Each row is a point on a tangle of strands that fork, close into loops and nearly touch. The rows are in no order.
(in the rows, 128 means zero)
Points whose rows are less than 120 apart are linked; no others are. Some points are linked to none.
q958: [110, 142, 106, 127, 107,  64, 137, 154, 111,  96, 139, 112, 127, 184,  69,
 156, 128, 196, 148, 119, 157, 119, 160, 130, 141]
q908: [138, 111,  80, 168,  99,  73, 158, 104, 111, 143,  94, 136,  92,  95, 164,
 132,  97, 157, 142, 114, 132,  69, 137, 150, 101]
q156: [128, 144, 103, 126, 169, 224, 126, 122, 109, 124, 145, 161, 160, 146, 135,
  82, 122,  91, 146, 156, 140, 160,  99, 139,  76]
q850: [150, 130, 179,  74, 145, 171, 104, 113, 120, 135, 149, 188, 163, 122, 115,
 133, 110, 143, 110, 118, 146, 152, 124, 118, 197]
q915: [125, 118, 102, 104, 125, 129, 149, 102, 122, 118, 142,  78, 120, 173, 134,
 121, 128,  55, 131, 166, 119, 113, 131, 122, 101]
q568: [133, 137,  69, 168,  97,  83, 141, 132, 125, 124,  76, 108,  99, 120, 152,
 141,  78, 158, 159, 108, 139, 128, 110, 161, 127]
q467: [ 90, 118,  87, 181,  91, 172, 182,  96, 138, 125, 141, 151, 117, 127, 147,
  69, 137, 120, 131, 117, 141,  98, 142,  95,  80]
q448: [137, 155, 112, 142, 135, 165, 111, 153, 132,  97, 124, 162, 137, 153, 101,
 107,  88, 167, 151, 126, 187, 196, 131, 130, 120]
q257: [101, 139, 177, 136,  69, 118, 158, 108, 114, 144, 206,  91, 112, 162, 109,
 150, 138,  63,  62, 132,  89,  97, 119, 118, 102]
q968: [138, 154, 136,  59, 132, 158,  94, 118,  86, 111, 121, 180, 143, 114, 110,
 127, 109, 154, 155, 107, 152, 169, 140, 115, 184]
q994: [123, 155, 126, 113, 164, 125, 110, 112, 148, 110, 111,  46, 108, 123, 160,
 156, 151,  65, 109, 159,  61, 130, 102, 164, 128]
q743: [143, 150, 114,  95, 104,  94, 139, 112, 106, 109, 100, 132, 105, 117, 140,
 166, 113, 137,  96, 100, 116, 138, 135, 130, 173]
q672: [131,  66, 164, 117, 102, 150, 145,  93, 148, 184, 109, 179, 110,  80, 199,
  99, 169, 157, 168, 132, 124,  69, 126, 103, 101]
q479: [134, 111, 133, 144, 154, 186, 156, 122,  98, 171, 122, 138, 132, 143, 160,
  93, 120,  72, 134, 185, 137, 142,  94, 143,  63]
q306: [119, 152, 133, 163, 146, 123, 122, 163,  94, 123, 164,  97, 141, 174,  95,
 109, 102, 102, 132, 123,  91, 134,  99, 171, 126]
q266: [113, 145, 123,  74, 142, 131, 127,  94,  35, 127, 148,  85, 126, 169,  94,
 143, 123, 101, 146, 124, 133, 132,  98, 152, 156]
q446: [125, 101, 126, 108, 123, 151, 151, 103, 147, 129, 134, 160, 139, 126, 123,
 117, 158, 119, 119, 150, 146, 124, 159,  88, 121]
q398: [143, 169, 131, 146, 110, 119,  83, 167, 182,  77, 121, 125, 120,  90, 138,
 158, 105, 124,  90, 112, 113, 183, 116, 138, 141]
q520: [131, 147, 132, 138,  82,  84, 142, 151, 119, 114, 150, 145, 126, 147,  83,
 163,  89, 191, 127,  96, 153, 121, 147, 129, 140]
q603: [124, 141, 129,  80, 164, 144, 116,  97,  45, 142, 114,  88, 125, 160, 109,
 112, 111,  96, 180, 114,  84, 116, 122, 171, 140]
q503: [120, 140, 147, 116, 184, 105,  98, 132,  97, 137, 122,  63, 143, 147, 105,
 164, 152, 108, 119, 165, 133, 154, 121, 140, 152]
q816: [126,  74, 149, 101, 151, 144, 135, 107, 171, 139, 128, 152, 134, 124, 128,
  77, 188, 141, 158, 163, 127, 100, 156,  57, 126]
q655: [165, 123, 111, 111, 129,  90, 116, 133, 126, 138,  49, 150, 117,  72, 175,
 156, 114, 180, 153, 120, 155, 119, 144, 146, 166]
q378: [123,  83,  96, 123, 120,  87, 157, 108,  84, 160, 146, 141, 115, 145,  96,
  85, 135, 152, 192, 145, 180,  83, 153, 107,  81]
q617: [124, 147, 107, 127, 135, 139, 133, 108,  89, 126,  99,  75,  98, 139, 149,
 106, 110,  89, 173, 114,  47,  84, 106, 162, 129]
q957: [107, 127, 105,  84, 123, 146, 152,  89, 105, 114,  96, 140,  97, 112, 135,
  87, 153, 130, 180, 101,  76,  72, 143, 118, 148]
q258: [107, 117,  99, 137, 145,  84, 134, 156, 110,  92, 151,  92, 132, 206,  50,
 115, 148, 163, 160, 123, 147, 106, 149, 126, 113]
q663: [ 97, 125, 100, 180, 116,  94, 158, 150, 144, 106, 157,  80, 124, 204,  74,
 123, 121, 136, 129, 119, 113,  98, 137, 138,  96]
q604: [153, 135, 125, 152, 153, 180,  95, 158, 148, 127,  78, 177, 137,  89, 169,
 127, 102, 141, 145, 135, 137, 166, 116, 158, 121]
q696: [123, 162, 135,  78, 128, 138, 116, 111,  68, 104, 140, 132, 139, 153,  98,
 136,  92, 138, 150, 101, 144, 154, 116, 148, 178]
q932: [108, 121, 156, 115,  86, 113, 154, 104, 106, 131, 165, 105, 107, 130, 135,
 153, 139,  97,  81, 115,  98,  88, 131,  97, 131]
q61: [151,  89, 144, 173,  96, 103, 164, 132, 167, 177, 141, 186, 121,  89, 156,
 150, 120, 191, 111, 119, 167, 108, 153, 109, 143]
q859: [108, 139,  74, 113, 136, 156, 135, 106, 122, 114,  79, 105,  99, 124, 143,
  84, 144, 107, 188,  98,  36,  65, 122, 143, 112]
q778: [133,  64, 139, 125, 159,  90, 141, 111, 128, 160, 126, 113, 144, 144, 111,
  85, 171, 141, 168, 167, 159,  82, 168,  85, 100]
q898: [147,  91, 121,  96, 134, 127, 125, 104, 100, 183,  71, 167, 116,  66, 189,
 141, 133, 152, 159, 145, 155, 112, 128, 137, 137]
q365: [158, 115, 102, 100, 171, 123, 107, 136, 119,  98,  86, 130, 146, 153, 114,
 155, 139, 141, 143, 164, 192, 194, 163, 113, 142]
q173: [128, 178, 138, 177,  77, 117,  96, 180, 174,  94, 149, 143, 117, 126, 124,
 176,  90, 141,  81,  73, 149, 187, 119, 132, 125]
q464: [140, 170, 167, 132, 166, 119,  55, 165, 203,  95, 121, 118, 160,  94, 147,
 158, 146, 121,  78, 129, 116, 190, 113, 127, 145]
q864: [119, 171, 138, 155, 109, 129, 111, 161, 130,  85, 139, 110, 120, 139,  87,
 118,  70, 136, 127,  89,  89, 152,  98, 151, 146]
q610: [115, 140, 111,  88, 173, 127,  86, 132, 113,  85, 127, 105, 163, 163,  79,
 142, 157, 115, 139, 154, 157, 175, 138, 127, 156]
q307: [130, 137, 184, 149, 107, 135, 110, 164, 233, 108, 180, 171, 155,  85, 119,
 130, 140, 144,  71,  95, 107, 162, 135,  96, 151]
q480: [147, 120, 107, 149, 135,  75, 110, 151, 142, 115,  69, 101, 117, 108, 154,
 135, 112, 165, 139, 121, 136, 124, 127, 141, 148]
q22: [138,  87, 106, 174, 101,  73, 175, 113, 147, 171, 131, 166,  94,  81, 159,
 135, 133, 187, 140, 126, 153,  80, 158, 114, 100]
q693: [143, 139, 114, 156, 132, 107,  92, 146, 177,  83,  76, 114, 108, 126, 145,
 172, 122, 132, 102, 119, 114, 143, 125, 135, 141]
q769: [125, 152, 164,  98, 150, 106,  87, 139, 182, 110, 168, 103, 181, 103, 116,
 178, 172,  96,  54, 144, 144, 205, 136, 126, 136]
q183: [126,  99, 187,  55, 143, 127, 114,  96,  86, 168, 147, 124, 130, 140, 127,
 133, 151, 113, 115, 151, 147, 113, 132, 100, 153]
q158: [121, 143, 162, 174, 103, 124, 125, 188, 195, 123, 193, 137, 164, 133,  82,
 137, 144, 143,  68, 117, 133, 142, 121, 124, 127]
q969: [138, 117,  92, 125, 141, 137, 129, 140, 181, 128,  67, 117, 112,  84, 161,
  89, 183, 173, 178, 125,  90,  72, 146, 118, 136]
q232: [123, 130, 170,  86, 143, 108, 141, 115,  17, 175, 154, 109, 121, 163, 106,
 148,  97, 122, 115, 125, 137, 110, 107, 151, 135]
q171: [150,  91, 173, 144, 131,  96, 130, 148, 125, 174, 159, 188, 134,  98, 127,
 133, 118, 211, 143, 111, 151, 109, 144, 105, 155]
q394: [125, 148, 102,  90, 151, 178, 110, 115, 122,  99, 173, 100, 159, 167, 112,
 134, 135,  40, 127, 169, 131, 208, 116, 134, 103]
q376: [131, 118, 103, 187, 121, 116, 149, 153, 123, 134, 139,  98, 133, 165, 102,
 134, 108, 123, 111, 135, 116, 107, 108, 147, 100]
q577: [133, 172, 133, 192,  82, 132, 142, 151, 121, 133, 136, 148, 110, 127, 125,
 148,  52, 137, 113,  65,  98, 126, 101, 166, 149]
q125: [107, 119,  74, 190, 127, 169, 170, 117, 135, 142, 103, 130, 112, 135, 149,
  58, 133, 123, 158, 124,  91,  90, 123, 142,  85]
q736: [100, 132, 145, 155,  76, 159, 174, 115, 115, 151, 195, 118, 117, 163, 118,
 105, 102,  65,  91, 129, 122, 109, 104, 114,  70]
q532: [122, 142, 128, 155, 103, 103, 112, 170, 215,  82, 186, 125, 158, 134, 102,
 144, 163, 106,  65, 125, 138, 181, 124, 124,  98]
q162: [118, 127,  63, 168, 130, 158, 143, 111, 163, 107,  63, 127, 115,  99, 170,
  74, 159, 157, 181, 114,  98,  87, 151, 114,  98]
q184: [117, 143, 133,  79, 151, 160, 103, 120, 164, 117, 171, 129, 163, 123, 126,
 147, 149,  59,  69, 159, 158, 208, 120, 131, 119]
q320: [132, 130, 125,  58, 133, 135, 113, 114, 108,  98, 102, 158, 135, 118, 100,
  98, 147, 164, 179, 103, 109, 104, 152, 107, 177]
q36: [145, 128,  83, 111, 135, 132, 110, 141, 173,  88,  97, 127, 136, 127, 145,
 156, 151,  97, 112, 168, 178, 181, 149, 111, 109]
q526: [138, 102, 191,  76, 161, 108, 114, 112,  32, 179, 153,  96, 147, 138, 105,
 154, 128, 114, 116, 162, 154, 133, 115, 125, 145]
q345: [140,  83, 107, 136, 138, 148, 143, 105, 152, 179,  89, 173, 123,  89, 185,
 116, 157, 157, 154, 158, 158, 100, 144, 111, 100]
q701: [101, 116, 132, 157, 106, 194, 186,  97, 133, 160, 158, 142, 114, 133, 167,
  82, 122,  67, 121, 150, 130, 114, 103, 108,  57]
q409: [136,  95, 208,  90, 131, 161, 116, 116, 121, 161, 142, 158, 133, 112, 135,
 128, 142, 125,  87, 128, 118, 122, 116, 119, 162]
q262: [162, 108, 159, 113, 166, 109,  93, 145, 162, 129,  87, 157, 148,  98, 117,
 128, 155, 203, 170, 136, 153, 144, 167, 104, 176]
q279: [118, 144, 181, 141,  77, 116, 138, 129, 135, 150, 159, 139, 109, 113, 138,
 175, 114, 110,  49,  92,  98, 106, 114, 131, 167]
q176: [123, 171, 124,  96, 177, 112,  80, 112, 132, 116, 108,  47, 138, 128, 137,
 186, 155,  85, 101, 165, 112, 169, 114, 146, 146]
q538: [134, 128, 148,  96, 148, 113, 110, 111, 109, 146,  76,  60, 102,  90, 185,
 157, 167,  91, 120, 154,  66,  79, 115, 155, 144]
q760: [111, 146, 111, 165,  91, 134, 157, 161, 135, 100, 150, 158, 134, 160,  88,
 120, 106, 162, 129, 100, 171, 146, 141, 120, 115]
q678: [150, 127, 156, 172, 174, 114, 109, 159, 145, 140, 110,  91, 153, 106, 150,
 126, 121, 104, 121, 145, 108, 149, 105, 155, 130]
q470: [130, 102, 110, 104, 146, 116, 133, 114, 137, 121, 118, 107, 130, 141, 145,
 131, 166,  84, 101, 178, 140, 143, 154, 114, 119]
q624: [141, 136, 184, 138, 105, 146, 113, 145, 182, 132, 169, 166, 139,  73, 144,
 158, 114, 125,  51,  99,  86, 133, 107, 114, 161]
q128: [113, 154, 116, 185,  66, 112, 165, 128, 129, 135, 146, 117,  92, 123, 132,
 136,  75,  98, 107,  86,  71,  87,  96, 150, 121]
q338: [117, 126, 108, 177, 105, 120, 159, 134, 140, 122, 120, 169, 107, 114, 118,
  84, 123, 192, 153,  82, 114,  77, 142, 114, 129]
q230: [131,  88,  96, 112, 135, 127, 131, 105,  66, 154, 108, 158, 125, 131, 135,
  97, 119, 150, 181, 136, 178, 113, 132, 128,  91]
q582: [127, 133, 124, 127, 156, 192, 125, 149, 102, 128, 144, 153, 154, 159, 100,
  90,  90, 120, 164, 134, 180, 171, 117, 146, 115]

A piece is all that can be reached along the links. How many separate loops has the piece of each point below (a circle has one, a figure eight two, a Y none), and how many tips (points with one link)?
q864: loops 0, tips 3
q617: loops 2, tips 0
q446: loops 0, tips 3
q171: loops 0, tips 4

A tip is a point with one link. Name the tips that can be reached along the links from each point below, in the order of the rows.
q769: q672, q173, q171, q394
q258: q969, q532, q128
q365: q915, q538, q230

How many points has the smallest loop of links through each point below? Write - if it is on no loop.
q968: 8
q520: -
q378: -
q693: -
